Each row is a point on a landscape with many peaks, with its height.
A climber steps from a point to the highest of its 3 nearest points, and stops where none of them is higher. Distance is the straight distance between rows; heights are no part of it.
k_546: [  4  11  40   8 -28   4  45  39  -5 -10  -1  -9 -31   7  11  -2 -44  17
 -17 -12   8   1  -8  15 -41   2 -11   9 -21   2  -9  10]  h=57.3
k_601: [ 19  -2  11  13   5   2 -29  -8  -8  -8  13   1   1  20  13  16  -8  20
 -23  16  -7   6 -38   8  -7 -22  -6   5  20  -9  -5   6]  h=46.0
k_173: [ 39 -31  27 -20  14   7  -5   4 -13 -33  11   8  13   5 -15  23 -24  49
 -23   3   6 -16 -11   8 -18   5  -8  -2  13   8 -17  27]  h=55.4
k_42: [ 24   0  21  -2  -9  -7   7  -8 -20 -23   3  -5  13  10   8  22 -19  31
 -27   8   0  -9 -14  11 -25  -1 -21  -6  23   1 -19  13]  h=54.7
k_502: [ -2   6 -19  16 -34   8  25  -5  19  31   0  12  -4  -3 -16  15 -17 -38
  20  -3   5 -15  32   6  12  25 -16  -1 -18  32  23  16]  h=58.8
k_462: [ 18  -3 -13  13  29 -14  -5  -8  -6   4 -16  10   3  -2  11  13  59   3
  14  28   0  21  -3   3  52  12  22   2   2 -38  11  10]  h=40.9
k_257: [-15   9  11 -13 -22  -5  41   7   3   7   7   6 -26  -2  17  -8 -11 -19
   5 -37   5   1  19  16 -20 -12  -1   8 -30  -3 -14 -17]  h=47.1
k_404: [ -5   4 -14   6  -9  19  -7 -10 -19  25  -7 -13 -20  12  -4  -1 -16  -8
  36  20 -33  11  -6   8  12  14   5  -3  20  14  30  15]  h=32.5
k_170: [ 14 -13  -4   7  22 -20 -19  -7  -8  11  -4  -2  -9 -12  15  -2  39  -9
   9   9  -2  26   1  -7  35  10  20  -8 -18 -40  15   6]  h=44.2
k_477: [  6  -1   1  16  26   9 -11  -9   2 -29  12  -1  26 -21   1 -20   7  39
 -26   0  23 -10 -24   3 -10 -19  10 -15  -6   2 -16  -5]  h=49.4
k_541: [ 10   1   0  12  -1   1 -24 -10  -9  -5   4  -2  -2  20  11  17 -12  14
 -18  18 -13   3 -40   2   2 -16  -2   1  38  -5  -3   1]  h=40.0
k_159: [ -5  15  11  -8 -11   0  30 -15 -21  -9   2  -4  -2  -8  19   4  -3   2
   0  -4   3   1   2  22 -29  -5 -17  -4  -4  -8 -11 -15]  h=56.2
k_871: [ 44 -15  27   0  23   1 -30  10  -3 -17  22  14  10  14  -4  25 -10  38
 -27   5   1  -7 -40  11  -7  -9  -4  11  12   4  -7  22]  h=48.0
k_998: [ 28  -7  17   4  -4  -7 -19   3  -8 -22   7  -1  11  20   0  28 -18  34
 -32   9 -11  -5 -35   6 -10  -3 -15   0  29  -1 -14  11]  h=50.1
k_872: [-17   5  -5  -8  -1  -4  19  14 -13 -37   3 -14  14 -26  13 -31  -4  14
 -16 -16  18  -5   2   9 -24 -12  13 -18 -24  -3 -19 -12]  h=61.8
k_702: [ 14  -4  -1  10  26  12 -31 -11  -8  -3  24  -2  -6  12  17  13  16  19
 -14  18   5  13 -38  10  -2 -28  13   7  10 -20   9   8]  h=50.0
k_494: [  8   1 -15  25 -44  -5  17   5  17  38   4   4   2  19 -18  25  -6 -47
  14  -3   6  -4  50   7  19  26 -23  -3 -30  24  29  24]  h=58.5
k_82: [ -5   6 -18  17 -25  13  16 -10   8  43  -2   1 -10  -2 -16  10 -24 -28
  30   4 -13  -8  10  17   6  25 -10  -2  -7  27  26  16]  h=59.9
k_14: [  2   3 -20  20 -11 -15  -6   9  -3  32 -15  23   5  -4 -16   0 -14 -38
  28   4  -6  -2  27  -8  13  28  13  -2 -12  11  31   6]  h=60.6
k_651: [ 39 -33  24 -16  28  13 -11   6  -3 -33  14  23  15  -3 -22  16 -22  59
 -14   2  11 -18 -19   3  -9  -1   0   8  12   2 -17  29]  h=54.8
k_489: [  7  -3   1  22  22  17 -23  -7   0 -23  22  -1  17 -23   5  -8   9  33
 -18   1  15   2 -28   1 -11 -19   5 -10 -10  -4  -6  -4]  h=49.7
k_772: [-26   1  -6 -11   4 -14  10   3  -3 -36   7 -11  17 -29   4 -23  15  13
 -20 -16  16  -6   2   1 -16 -12  13 -29 -12  -6 -24 -18]  h=60.8
k_279: [ -2  11  10  -9  -6   7  28   9 -26 -30   7  -9   6 -11  20 -15 -12  17
  -6 -14  16   6   3  16 -35  -9   6  -8 -18  -2 -13  -7]  h=62.1
k_206: [ -8  -6 -18  11  -1   5  -9 -15 -23   6 -15   7 -10  10  11  -1   0  -2
  16  30  -8  15 -22  -5  24   7  15   2  23 -11  20  -4]  h=24.6
k_834: [  3  -3  -2   9   8 -15 -23 -11 -13  18  -6   1  -8 -21   7   6  16  -9
   9   0 -15  15  -4 -14  15  11  11  -5 -15 -35  15  -6]  h=63.5
k_455: [ 17  -5   2   3  15   0 -25  -6  -2 -10  10   7  -9  36  19  20   8  20
 -22  27   1   2 -45   7   5 -24  10  10  34 -13  -2  12]  h=40.3
k_614: [-20  11   8 -10 -15   0  28  43  11 -18  10  -6  -2 -23  10 -34 -13  -1
  -6 -32   7   4   6   4 -28 -14  12  -2 -32   5 -16 -21]  h=62.0
k_831: [ 31 -13   1  -8 -13  -3 -33  14   4 -23  -2   3   7  26 -10  21 -21  31
 -25   6 -20  -5 -38   6  13 -17   4  -7  42  18  -8  18]  h=37.2
k_554: [ -6  19   8   8 -12   0  17 -17 -13  -4   0   1   7  -4  12  15  -9   9
  -7   1  -8  -1 -14   9 -22  -2 -21   1  12  -6 -16  -7]  h=54.9
k_258: [-41   5   2 -27   2 -32  12  24  11 -26  10 -15   4 -27   2 -18  10  -6
 -16 -22  10  -8   4 -13 -21 -10  17 -19 -13  -9 -26 -28]  h=56.3
k_48: [  4  -6 -10   7  16   4 -20 -16  -9  -1   0   2 -18  15  20  12  14  11
  -8  25  -1  11 -33   6  13 -17  11   6  18 -26   8   4]  h=41.3
k_401: [-27  -1   0 -36   1  -2  14  14  18  -1  12 -15 -15 -11  -3 -25   5 -25
   8 -38   7  -4  34 -14 -11   1   4   3 -23  10 -14 -14]  h=31.1
k_927: [-10  13  26   5 -23   8  35  46   6 -12   4   0 -11 -16  10 -30 -30   3
  -7 -34  10   3   6  14 -33 -13   2   8 -43   4 -15  -7]  h=62.5
k_43: [ -1  -3 -11   3 -10  27 -15 -15 -22  10  -7 -17 -18  23  -8  -4 -14   4
  29  27 -31  18 -14  10  14   0   1  -4  31   9  18  14]  h=60.4
k_942: [-15   8   5 -12  -1   2  -2 -13  -3   4   5  -6   8 -33  -7  -2  18 -13
  13 -24  -7   2  23 -13 -11  11 -11  -5 -25 -11  -5 -19]  h=42.6
k_438: [-26   3  -3   4  16  -1 -14  -8  12 -28  14   1  20 -37  -6 -15  26  20
 -24  -7  10  -6 -11 -14  -1 -18  11 -27 -10  -9 -14 -17]  h=47.2
k_16: [-17  13  -3  -4 -14  -3  36 -18  -1  14 -10  13  -9 -10   7  13  -4 -19
   9 -19  -2  -8  12   4 -10  11 -13   6  -8  -1  -6 -16]  h=55.6
k_808: [-21   5 -17   5 -33  20  56  -8  14  24   2  18 -25   9  -2   1 -24 -22
  15  -8  10 -10  20   9  12  13 -13   1  -7  36   2   5]  h=42.1
k_335: [  3   2   6  -1  11 -31 -18   7  10  37 -18  -8   8 -11 -14  -2  17 -36
   9  -7  -3  -7  29 -23   0  23 -13   4 -22  -9  12  -8]  h=51.7
k_744: [ -7   3   6  -6   1  -7  -1 -12   6  19  -9  -1   5 -30  -7   5   9 -19
  13 -17  -7  -7  24 -15  -7  19 -10   4 -23 -17   4 -17]  h=46.4
k_342: [ 25 -12 -12 -28  -8  29 -44  -1   9 -26  -1  -2  -1  49  -6  14  10  22
  -4   8 -24   8 -13  15  39 -23  12 -13  43  20   4  24]  h=9.0
k_726: [ 10  -3  -4 -11 -11  21 -18 -24 -19  17 -21 -30 -24  37 -10   2  -6   6
  25  19 -37  19  -7  17  25   4  -7   0  30   6  19  23]  h=27.8
k_950: [-33  -9   6 -34   9  -5  10   9  21  -3   6 -21   0 -15 -10 -22  10 -26
  12 -24  14 -10  41 -24  -5  13  -1  -1 -19   6 -10 -22]  h=22.9
k_782: [ 31 -14  14  11  38  17 -22   2   1 -25  20  11  24  -5  -3  -6  -5  47
 -23   7  19 -10 -31   3 -12 -17   8   6   0   8  -9   7]  h=48.9
k_192: [ 13  -5   2   2  15 -46 -22   9 -10  26 -22  11   5   0   3 -12  26 -33
  12   3  -5  16  16 -23  31  20  11  -6 -15 -17  22  -9]  h=52.8
k_740: [ 19  -5  -3   7  46  20 -32  -9   1 -11  26   0  -4  10  19   5  28  24
  -7  17  18  10 -33  11   1 -35  31  15   3  -9   6  18]  h=48.1
k_424: [ -9   8 -14   8 -13 -10  14  -8   8  30 -17  24   2 -20  -3   8 -10 -26
  15  -6  -7  -8   6  -7   0  21  -1   7  -3  -2   9 -15]  h=39.4
k_792: [-34   5  -1 -33  -1  -6  20  23  10 -18  13 -11  -4 -20  -1 -31   5 -12
   7 -36  13  -2  25 -12 -14  -8  12 -10 -16   4 -17 -21]  h=35.4
k_619: [ -2  -4  19  -6  16 -26  -7   8  22  28 -11 -23  20   2 -28  -2  21 -41
   9 -12  11 -18  49 -17  -6  20 -25  15 -28   8   6  -3]  h=59.8
k_767: [  9   7 -19  24 -19 -17   0  20  12  37  -6  24  19  12 -22   3 -12 -53
  19   0   0  -5  47  -7  12  21  -2   0 -16  26  34  10]  h=61.0
k_622: [-10   6   3  -2   7   7 -16 -11  -4   3   9  -3   5 -39  -7  -3  19  -5
   7 -11  -9  11   7 -17  -2   8  -6 -12 -22 -18   2 -14]  h=40.8
k_487: [  9   7 -14  13   6 -38 -16  19   9  37 -24  14  26  18 -13 -10   2 -51
   7  -1   2  -1  40 -21   9  10   1   5 -15  13  28  -1]  h=60.9
k_647: [  7   6  10  15   3  10 -11 -22 -20 -10  13  -3  14 -10  14   6  -2  20
 -16   4  -1   5 -17   8 -23 -16 -15  -1  -3 -14  -7  -2]  h=54.0
k_563: [ -7  23  20  -3 -27  -7  52  13 -14   1   2  -1 -26  13  21  -4 -26  -1
 -10 -11   7   2  -4  22 -32 -10  -5   6  -2   3 -12  -7]  h=56.9
k_20: [-44  -3   6 -28  -7 -12  18  43  36  -3  15 -16 -11 -17  -3 -31  -4 -25
  -6 -37   5  -6  19 -23 -13  -8   7   4 -21  11 -27 -24]  h=46.5
k_558: [ -5  14   8   2  -7   9  13 -22 -23  -8   1  -3  13 -16  14   4   0  11
  -6  -6  -5   6   1  12 -21  -6 -15  -2  -7  -9 -12 -14]  h=55.7
k_110: [-12  10 -17   6 -21   0  32  -9  22  28 -14  28  -1 -13  -7  11 -10 -31
  13 -15   4 -18  26  -9   8  24  -7  10 -12  14   9  -7]  h=38.9
k_363: [ 37 -23  19 -13  -1 -15 -34  14   3 -23   5  17   3  29 -17  31 -15  36
 -31   4 -19 -16 -39  15  12 -10   4  -3  29  11 -12  21]  h=44.6
k_112: [ 37 -29  27 -19  -3  -4  11   3 -18 -30   0  -5   3  10  -6  31 -26  40
 -25   1   2 -17  -7   9 -20   3 -16  -5  18   6 -20  25]  h=51.1
k_78: [  5  10 -12  13  -7 -28   3  11  24  29 -21  14  22  -1 -21   6  -6 -48
   4  -8  10 -11  44 -20  11  24  -8  11 -18   7  18  -3]  h=61.6
k_50: [ -3  -6   8 -17   7 -24  10   3  28  27 -14 -17   3   4 -15   1  14 -41
   7 -24  20 -14  51 -14  -3  18 -23  16 -30   8  -3  -2]  h=38.1
k_403: [-14  -8  -2  20  21  -9 -11 -10   8 -28  13  -3  21 -32  -1 -12  27  30
 -32  -4  21 -14 -23  -2  -8 -21  16 -19  -8  -5 -18 -11]  h=48.5
k_26: [ 27 -23  16 -11  15  12  11  -3 -26 -42  11  -3  16   1   1   0 -24  41
 -23   6  21  -9  -4   6 -28  -2  -6  -7  -1   1 -13  20]  h=56.4
k_429: [  7  -8  -9 -10 -10  25 -26 -21 -15   2 -10 -25 -22  39  -6   2   3  14
  16  22 -34  19  -7  10  26  -3  -2  -8  38   7  16  22]  h=19.8
k_600: [-41   0  -1 -33   7 -12   5   9  11 -20   8 -18   7 -26  -4 -24  17 -12
   1 -24   9 -11  25 -22  -4   2   4 -15  -8  -5 -23 -28]  h=41.6
k_896: [  7  -1  -3  16  21  15 -28 -19 -11  -2  20   0  -4 -15  13   3  15  18
  -6   7  -2  14 -25   0  -3 -19   9  -2  -8 -23   5   0]  h=56.1
k_643: [ 12  -6 -11   5  31   8 -19 -17  -5  -2   3   3 -15  15  23  19  37  17
  -6  28   3  12 -25   6  12 -21  17  14  13 -29  12  14]  h=39.0
k_129: [ -1  -2  -9  17  28  15 -35 -10  -1  -2  25  -3  -7 -16  12  -2  25  17
  -4   7   8  20 -23  -1   7 -25  22  -4 -13 -23  14   7]  h=51.6
k_5: [-12  24  -2  12 -21   7  21 -15  -3   0  -8   3   7  -1   2   7 -20   6
   6  12 -16  -1 -16   5 -13   2 -14  -1  31  10 -12 -11]  h=52.5
k_721: [  7   8  -5  16   4 -40  -6  21  26  35 -23  -1  28  20 -30  -1   7 -50
  -1  -2  15  -6  47 -23   1  12 -23  15 -20  13  13  -1]  h=60.0
k_606: [ -7  17  -6  15 -10   7   2 -16 -11  11 -12   4   0  -6   9   8 -17  -2
   4  17 -16   3 -24 -10  -4   4  -8   3  24  -4   0 -14]  h=46.6
k_135: [-20   1  -9  -7 -25  -3  49  -8  16  17  -5  24 -22   7  10  -1 -12 -27
   5 -26  17 -14  25  -1   3   2  -4  11 -17  12  -6 -12]  h=43.3
k_362: [-21  -5  10 -23  13  -2  -9   2  13   4   4 -16  12 -27 -20 -13  21 -22
  13 -20   6  -5  36 -24   0  23 -10  -4 -21  -1  -2 -16]  h=26.7
k_68: [-33  -5   3 -28  -6  -9  16  32  29   5  23 -17 -18  -3  -8 -28  -5 -29
   3 -38  11  -8  33 -21 -10   0   1  16 -31  16 -17 -13]  h=31.2
k_182: [  7   9  22  -6 -18   6  36  28 -22 -19   7 -11 -15   6  17  -7 -34  11
 -11  -6  15   5   2  17 -42  -3  -1   3 -13  -1  -9   4]  h=57.1
k_738: [  7   5 -10   6 -14   9 -23  -4  -6  -7  -4   0   1  23   1   8 -20  16
  -9  20 -18   7 -30  -6   6 -11  -5 -12  41   8   0   2]  h=30.9
k_83: [-22   8   0 -20   0   5  15  -4  -6 -18   7  -6   7 -30   3 -16   8  -2
   5 -26   5   3  22  -4 -15  -4   1 -19 -22  -6 -11 -22]  h=36.7
k_191: [ 14  -2  11  10  17  13  -8 -13 -13 -32  17   4  23 -11   0  -6  -7  40
 -20   1  22  -4 -17   6 -19 -15  -3  -4  -3   1 -16   6]  h=49.2
k_79: [ 25  -7   2  10  49  16 -32   7  13 -13  26   7  16  -6   7  -7   6  38
 -19   9  23  -4 -44   5  -9 -31  27  10   7   7  -2   6]  h=48.7
k_630: [ 16  -1   3  18  25  19 -33  -8  -1 -15  28   0  10  -3   8  -2   8  31
 -16   7  12   8 -37   6  -8 -26   8   5  -2  -4  -3   5]  h=49.0
k_714: [ -6  15  15  -5 -19   8  33  29 -10 -24   8 -11 -10 -17  16 -24 -19   2
  -8 -24   9   6   9  14 -34 -12   8  -3 -34   1 -14  -9]  h=62.3
k_49: [ -6   7  -4  11  -1  -2  -9 -18  -6  17  -6   7   2 -22   7  12   6  -6
   7   0 -13   8 -11  -8  -6   4  -6   3  -3 -23   7 -16]  h=43.7
k_854: [ 11  -5 -15  -8   5  25 -23  -9   4 -22  -5   5  -7  43   4  14  19  22
  -7  37  -4   4 -23   1  35 -15  10   0  52   1   3  21]  h=13.8
k_151: [  6   1 -18  17 -21 -15  13  16  31  24 -15  15  19  15 -20  10  -4 -52
   3  -5  22 -11  56 -21  12  20 -19   6 -18  21  19   6]  h=61.2
k_28: [-52  -8  19 -32  -4 -32  13  43  29  -6  20 -24 -10  -9  -1 -21   3 -24
 -15 -24   6 -13   8 -24 -20  -5   2   8 -11   2 -33 -32]  h=35.3
k_882: [-34 -17   7 -34   9  -8  10  27  28  10  14 -31 -14   2 -12 -28   4 -33
   4 -18  23 -20  42 -29  -7  11  -3  17 -20  22 -13 -16]  h=13.4
k_475: [  5   1   5  -3   5 -27 -10   2  16  32 -24   0  12 -16 -15   2   9 -32
  10 -17   0  -4  29 -15  -1  25 -12   5 -21  -9   9 -10]  h=64.5
k_259: [ 18   6  19 -10 -16 -10  28  -3 -20 -25 -11 -11   5  17  10  18 -24  26
 -18   6   0  -8 -11  13 -26   2 -23  -3  26   6 -21  10]  h=55.0
k_31: [ 31 -17  17   8  50   3 -16   6  14 -21  11  14  16 -16  -9  -9   4  55
 -28   4  25 -17 -47   8  -6 -18  20   8   9  12 -16   2]  h=48.8
k_511: [ 18  -8 -12 -14  -8  13 -38   5   3 -24   1  -3  -3  44   0  10  -7  21
 -12  16 -19   9 -30   7  28 -19  17 -12  49  17   1  18]  h=12.0
k_907: [ 18  -6  18 -16  -6   7  27  13 -28 -33   3 -13   0   3  13   0 -34  32
 -16   3  19   4  -2  13 -42   1  -5   0   1   1  -8  14]  h=56.8
k_888: [  1  -7  -9   8  -6  16  -8 -17 -30  17 -17 -10 -16  20  -2  -5   8  -4
  40  27 -23  10  -1  15  33  22   5  -1  18   8  27  18]  h=26.3
k_887: [  8  -9 -14   0  -2  39 -19 -16  -9  -8  -7 -11  -8  31  -8   7  26  21
  19  43 -18  11  -6  10  43   2  -2   0  41  -2  14  20]  h=8.3
k_733: [-19   0   2 -22 -18 -10  34   1  15  23  -4   8 -25  -1  11   0   0 -35
   3 -36   8  -7  33   2 -10   1  -7  11 -30  -1  -9 -17]  h=45.2
k_661: [  9  -5 -24  18  24  17  -5 -16   1  -8 -15  12   2  15   9  16  45  19
  14  49  -1  12 -16   6  43   4  13  17  33 -30  14  10]  h=19.0
k_128: [ 15   0 -23  20  11  27 -10  -4  -2  -6 -13   9   4  15  -7   7  32  21
  27  57 -10  11  -8  10  48  17   8  12  32 -16  17  18]  h=16.8
k_978: [-17  14   6 -23  -8   0  35   0  -1   0  11  -1 -15 -12  15  -8  -2 -15
   6 -35   3   3  23   8 -18  -9  -2   5 -29  -4 -13 -14]  h=46.7
k_980: [ 28  -5   9  -3 -15  -8  -9   4  -3 -24  -4  -2  18  15 -14  28 -26  32
 -27   7 -20 -10 -22   5  -7  -1 -12  -8  41  14 -14  14]  h=42.3
k_113: [-28   0  -1 -17  10   2  -9  -5   7 -14  10  -9  14 -37 -12 -18  21  -1
   3 -14   4  -4  15 -29   0   3   1 -26 -13 -12 -12 -24]  h=31.6
k_465: [-21  -1  14 -16 -22  -1  23  33  20  11  18  -2 -23  -4   8 -22 -17 -21
  -3 -50   8   0  23  -2 -17 -14  -4  14 -41   6 -15 -13]  h=51.4
k_343: [-11  14  40  17 -39  -1  44  29   8  11   7  13 -33   0  10 -15 -40  -7
 -15 -29   8  -3   3  19 -27 -16 -17  14 -36   3 -19  -7]  h=59.7
k_400: [ 10  -8 -14   8  36   0 -14 -17  -3  -2   2  -5 -14  -4  13   8  48   7
   9  18   3  25 -11   4  29 -10  25   1  -7 -35  19  11]  h=41.8
k_30: [ 21  -1 -15  32  19  -9  -4  -3   1  -1 -17  19  19  -2   8   6  52   8
  21  38  -3  21   0   6  60  25  19  10  12 -26  15   6]  h=40.2
k_77: [ -6   6  -2  11  11  13 -15 -17  -7 -18  14  -2  16 -29   1 -12  12  17
 -10  -5   2   6  -9   0 -11 -13   1 -14 -18 -14  -8  -8]  h=51.2
k_735: [ 28  -4  21  16  18   8 -30  -4  -9 -17  22   4  16   9   6  10  -7  36
 -19   9   6  -2 -34   8 -17 -14  -8   3   4  -3  -8  10]  h=48.4
k_668: [-14   9  -5  -7  -9 -11  27 -15   9  20 -11  14  -6 -14   4   8   1 -25
  10 -27   0  -9  24  -1  -8  10 -17  10 -14  -7  -4 -15]  h=54.3
k_902: [  6  -3 -12  -6 -11  24 -30  -2  -6 -13  -1 -10 -11  39  -3  -1 -12  11
   5  25 -25  12 -24   0  20 -11   6 -11  48  12   5  18]  h=60.3
k_963: [  3 -10 -17  13  14  -5  -5 -19 -15   2 -16  10 -19   6  17   7  32   6
   7  32  -1  17 -19   0  37  -1  19   6  11 -33  12   0]  h=36.6
k_240: [  1  -6 -18   7  12  17 -12 -18 -10  -9 -15   4 -14  30  12   6  20  17
   4  42  -4   7 -25  -2  31  -8  12   5  38 -19  10   9]  h=25.5
k_914: [-10   9 -20  15 -13  15   0  -7  -9  31 -10   4  -7  -8  -7   0 -25 -18
  35  17 -20   3  -5   6   4  17   3   2   8  12  24   4]  h=29.2
k_875: [ -4  -5 -14  18  -4  -5  -7   0 -27  19 -18  17  -1   6   3  -8   0 -15
  35  15 -13   9  11  -1  35  22  24  -3   3   7  32   8]  h=29.3
k_861: [ 17  -5 -12 -14   0  14 -29  -2   7 -22   0   7  -3  48   2  15  10  23
 -15  17  -8  -2 -32   9  27 -21  13  -4  55   9   2  20]  h=9.6
k_926: [  4   8 -15  14 -26   5  18 -13  12  53 -10 -12 -18  13 -19  18 -25 -29
  29   3 -17  -1   7  29   5  20 -19  -1  -8  23  25  26]  h=58.3
k_997: [  2  -4  13  -6  16 -25 -32   7   1  24  -5 -12   3 -26 -10  -8  23 -25
  14  -7  -5  10  16 -25  12  23   3  -3 -25 -19  13 -12]  h=41.2
k_692: [-46  -9   6 -35   7 -15  14  31  20  -5  10 -26  -8 -11 -10 -25   5 -29
   3 -24  12 -14  29 -29  -7   7   5   4  -9   9 -22 -27]  h=16.0
k_145: [ 23  -6  -8 -23 -13  33 -35 -14   7 -10 -11 -16 -11  47  -9  17  21  21
   9  18 -33  18  -3  17  37 -12  -9  -7  40   4   8  27]  h=5.4
k_986: [ -7   9 -12  14  -5  -6  -2 -15  -5  26 -16  15  -1 -19   4   7  -6 -16
  11   4 -17  -2  -9 -10   1  12  -2   4   0 -15  13 -13]  h=41.1
k_384: [-24  11  -4   3 -37   7  56   1  13  20  -1  21 -30  13   9 -14 -27 -15
   5 -10  10  -9   6  11   2  -4  -8  -1   4  27 -11  -5]  h=42.5
k_195: [-30   8  14 -11 -14  -7  25  48  30  -8  13  -5  -9 -20  -1 -31 -12 -14
  -8 -42   7  -4  13 -10 -17 -13  12   9 -31   6 -23 -18]  h=59.4
k_32: [-11   1   6 -22  -1 -15  17  -8  18  23  -9  -1  -7  -9  -3   5  12 -33
  10 -34   9  -9  43 -12  -6  15 -13  12 -26  -4  -2 -10]  h=47.8
k_443: [  2   4 -18  25 -20  -7   5   6  -1  42  -5   9   5   7 -20  14 -16 -42
  25   1  -8  -1  30  10  10  26   1   2 -14  25  37  15]  h=60.7
k_955: [  3  -9  11  20  36 -10  -9  -5  14 -24   9   5  22 -25  -4 -12  22  46
 -38   1  28 -18 -34   7 -10 -19  19  -8  -4   3 -20  -4]  h=49.1
k_766: [-13  25 -10   5 -22  24  15 -14   6  18   0   1  -6  -1 -10   2 -31  -8
  22  13 -21   6  -7   7  -8  11 -13  -2  23  21   6   4]  h=29.1
k_795: [ -5  -1 -17  14  -8   5  -3  -9 -28  28 -16   3 -10   7  -1  -3 -12 -17
  36  20 -16   2   9   9  22  24  11   1   8  14  36  13]  h=29.9
k_442: [-16  19 -13  11 -25  16  30 -14   6  20  -6  18  -4  -8  -3   5 -21 -12
  19   3  -8  -6   6   0  -4  14 -13   2   9  17   5 -12]  h=28.8
k_760: [-10   6  -3  -2  -3   5   3 -23  -7   4   5   1   2 -28   5  -1   9  -2
   5 -18  -6   6  12   2 -14   2 -12  -4 -17 -18  -8 -16]  h=52.0
k_416: [ 10  -3 -12  -8   1  25 -27  -7   0 -18  -3  -7 -14  41   0   4   6  14
   0  32 -16   9 -20   2  27 -14   8  -7  51   8   4  18]  h=20.7
k_510: [-19  -2  -8   7  18  12 -31  -2  11 -11  23  -4   5 -39  -5  -9  26  15
 -10  -3   0  12 -11 -23  11 -11  13 -18 -15 -18   3 -10]  h=41.7
k_428: [ -5  -4 -13  16   2 -13  -8  -8 -14  24 -20  14  -3 -16   7   1  -2 -18
  12   5 -12   8  -8 -12  17  13  15   1  -1 -18  20  -9]  h=46.3
k_633: [ -3  13 -13   2 -16  23  -8 -10  -8  10  -6 -10 -11  13  -7   0 -27  -1
  23  17 -35  11 -16   5  -2   3  -5  -1  36  16  10   5]  h=31.7
k_895: [  1  -2 -14   9   4 -31 -10   7  -1  33 -26  18  10  -5   1  -5   3 -34
  14   2 -12   2  16 -14  21  21  16  -1 -12  -3  23  -9]  h=57.7
k_320: [ 42 -46  29 -25   9   7 -10   4  -5 -27   6  21   4   3 -27  37 -21  49
 -16  -2  -6 -24 -15  13  -7   2  -1  -1  14   2 -17  34]  h=53.6
k_905: [ 17   5  15  -3  -4   4  21  -7 -27 -26   4  -9  12   4  13   9 -15  24
 -15   1   8  -3  -4  18 -33  -2 -17  -4   5   1 -15   3]  h=56.5
k_386: [ -1  -3  -2  -1   9   5  14  -1 -18 -41   6  -6  20 -18   8 -24 -11  30
 -21  -6  26  -7  -7   6 -25 -15   8 -14 -14  -4 -18  -7]  h=61.9
k_496: [  3   7   5  15   9 -38   6   9  26  30 -20 -27  22  26 -25  -4  23 -53
  -2   0  27 -14  55 -15  -7   7 -39  22 -26  16   1   1]  h=49.9
k_307: [-14  20   8  -4 -21  -2  50 -10  -5   3  -5  12 -15   3  22   2 -12 -10
   5 -11   6  -3  -2  16 -19  -2 -13   3   2   6 -13 -13]  h=56.6
k_228: [  4  15   4   7 -17  -1   8 -10  -9 -10  -9  -2  11   8   2  14 -22  20
 -14  14 -13  -2 -26  -1 -18  -4 -19  -7  35  11 -14  -3]  h=48.6
k_623: [ 11   5  -2  10  17 -49 -24  23   9  33 -21  -2  22  22 -18 -16  14 -53
   1   2   3  -1  32 -23   8   4  -9   6 -17   9  23 -10]  h=58.9
k_538: [ -1 -11 -20  14   6  -2  -8 -11 -20   9 -25  16  -3   4  13  -2  23  -2
  22  29  -5  16  -5  -6  45  13  21   0  12 -16  19   3]  h=31.3

Call two points neighbours if one is among the 3 nearest of the other. Go from one point of each pair to the other, from neighbour to neighbour, staying as high as possible. Name the lowest point that can't be avoided.
k_43 / k_902 => k_875
k_896 / k_902 => k_738
k_834 / k_619 => k_428
k_173 / k_896 => k_630

Where does a climber stop that starts at each point below?
k_978 => k_927
k_30 => k_834
k_606 => k_927
k_363 => k_927
k_622 => k_927
